Points, in no order, along strands that fork, close into loops and pass close to each other.
(in the rows, 128 means zero)
Points whose rows are less than 35.9 apart are linked; no others are. Some points are linked to none.
teru: [127 120 128 141 144 125 158 125 102]
vez: [ 96 148 145 121 146 172 116 140 194]
gor: [168 119 130  99 140 136 182 152  70]
Kelif: [ 92 129 105 181 121 163  99 104 132]
zom: [145 149 159  75 150 146 184 137 110]
Kan: [159 114 132  61 138 155 148 179 151]
Ber: [101 143 135 124 146 163 134 140 180]
fuf: [146  74  82 138 112 134 114 170 123]
baso: [119 134 136 164 113  84 107  89  97]
vuz: [ 93 157 143  83 143 115 149  82 155]
vodim: [131 106 109 162 132 139 131 151 116]
rute: [134 123 145 170 119  98 122 117  90]
zote: [154 135 144  85 146 148 187 146  93]
zir: [ 96 135 121 142 139 155 138 122 156]
Tolus: [135 101 103 110 134 157 141 168 161]
rubom: [126 113 117 149 143 138 148 140 115]
buva: [131 170 189  63 156 139 154 129 132]
vepa: [151 126 152 195  95 112  92 127 113]
Mok: [136 138 151 178  92  88  87  97 110]
putu: [129 127 139 188 106 113  95 119 106]
bug: [160 149 139 131  93  41  91  82 104]
dena: [160 124 162 150 121  82 139 119  62]
bis: [163 110 134 188 104 122  93 156 107]
Bop: [106 154 170 105 160 158  94 160 192]
Rebu: [ 95 160 166 104 153 151 120 129 186]
luku: [156 137 156 131 108  49 120  89  75]
ruzun: [165 153 131 131  86  40  82  79 117]
Reded: [149  91 108  72 124 148 137 176 162]
redof: [126 139 137 170  97  84  87  87 109]
sim: [ 74 150 122 138 131 166 118  96 178]
kopaf: [ 81 154 138 123 141 153 129 107 180]
fesoz: [166 156 126 134  78  46  69  78 130]
nom: [130  84  83 103 114 158 120 171 169]
befo: [140 146 108 117 114  41  97  78  94]
mus: [154 156  78 102 135  41  98  83  99]
mig: [114 112  96 178 121 166 101 138 133]
lete: [164 128 133  86 139 145 193 153  78]
Zede: [116 134 122 129 124  73 126  80  91]
kiziz: [154  90 118  52 118 144 137 176 162]
Fet: [168 115 141 133 136 113 164 144  57]
kenit: [162 101 122 178 112 121 104 165 104]
pasub: [120 120 124 173 129 126 127 125 107]
pomub: [117 124 128 148 139 118 150 114 100]
kulo: [113 125 116 120 135 176 117 164 192]
budir: [151  93 101 167 117 132 111 167 113]
tekav: [150 149  94 108 121  38  97  79  93]
niver: [151 109 132 162 132 111 137 145  84]
git: [103 132 124 132 144 162 140 138 167]
dabam: [ 92 132 112 171 112 124  96  85 118]
Bigab: [127 135 120 127 117  55 114  78  88]
kasa: [125  94  90 103 119 165 119 171 184]
Zuk: [135 150 162  78 151 138 184 123 111]
Femuv: [163  89 101  95 129 138 161 171 105]
vonel: [159 119 150 142 131 100 151 129  60]
des: [140 103 110  86 133 155 136 176 172]
Zur: [139  79  77 135 113 146 116 170 137]
zaset: [123 110 101 108 127 171 119 170 186]
tagom: [141 114 121 105 146 151 161 161 139]
ged: [153 129 162 145 118  74 133 105  65]
ren: [121 156 165  74 149 129 176 107 121]
begol: [ 98 128 112 180 118 142 102 105 122]
Gova: [ 88 131 105 173 123 172 107 110 144]
Bubuf: [105 129 112 137 136 181 118 150 186]
Gavo: [127 102  93 135 132 160 132 163 151]
Lerat: [149 117 146 176 120 105 121 135  89]
peveb: [165 117 134 117 144 126 174 147  60]
rop: [ 89 157 157 108 146 150 128 117 183]
Zogom: [169 135 145  54 139 156 176 169 113]
Kebef: [137 104 105 177 122 137 111 154 113]
Zed: [101 152 154 116 149 168 102 152 201]
vesu: [162 107 129  46 127 149 141 178 150]
rize: [102 158 175  98 160 149 111 144 182]
fibuf: [128 122 125 119 148 148 162 146 135]
Sete: [139 160 181  69 156 146 162 141 134]
som: [ 88 134 113 152 134 151 130 109 145]
fab: [ 79 137 109 152 127 140 123  89 142]
kediv: [ 70 142 102 160 120 164  97  77 150]
pame: [ 80 138 106 157 120 132 108  82 129]
Patez: [109 130 124 135 131  90 139  85  99]
Leke: [106 130 125 141 136 108 144  99 105]
lavun: [115 162 170  73 151 126 165 106 137]
puf: [ 90 130 102 163 129 186 110 125 160]
gosom: [153 150 168  66 151 152 170 154 126]
Rered: [120 107  89 150 128 166 122 155 150]
Fofe: [ 94 131 107 146 131 187 115 138 179]
gose: [161 143 148 132  97  39 104  84  92]
tetev: [151 137 164 188  86  97  91 110 113]
Ziv: [142 132 150 135 118  64 131  90  72]
zezi: [102 161 160  78 149 120 151  96 151]
Nup: [ 72 145 109 151 125 174 110  93 166]
buk: [126 128 139 159 121  87 121 101  91]
safuz: [152 112 125  78 139 152 158 170 146]
pused: [134  74  76 115 109 150 121 170 150]

A tip is a point with one link. Name the tips that can be reached along the links from each point below, in the order of the rows.
tekav -> bis, mus
des -> fibuf, Rered
lete -> vuz, buva, fesoz
git -> fuf, kediv

A fork is a point with three links, a tip a point with one. Leave the first point through the second and follow the links. Name the first fork or tip that comes.
buk, rute -> niver
kiziz, Reded -> Rered
Leke, Patez -> mus
vuz, zezi -> zom
kopaf, sim -> kediv
rute, buk -> putu

Name the points in between on the shortest way along the links from the first point to the second, in order.
Nup, rize -> sim, kopaf, rop, Rebu
budir, rubom -> Kebef, vodim
Gova, kasa -> puf, Fofe, Bubuf, kulo, zaset
begol, Ber -> dabam, pame, fab, som, zir, git
putu, redof -> vepa, tetev, Mok
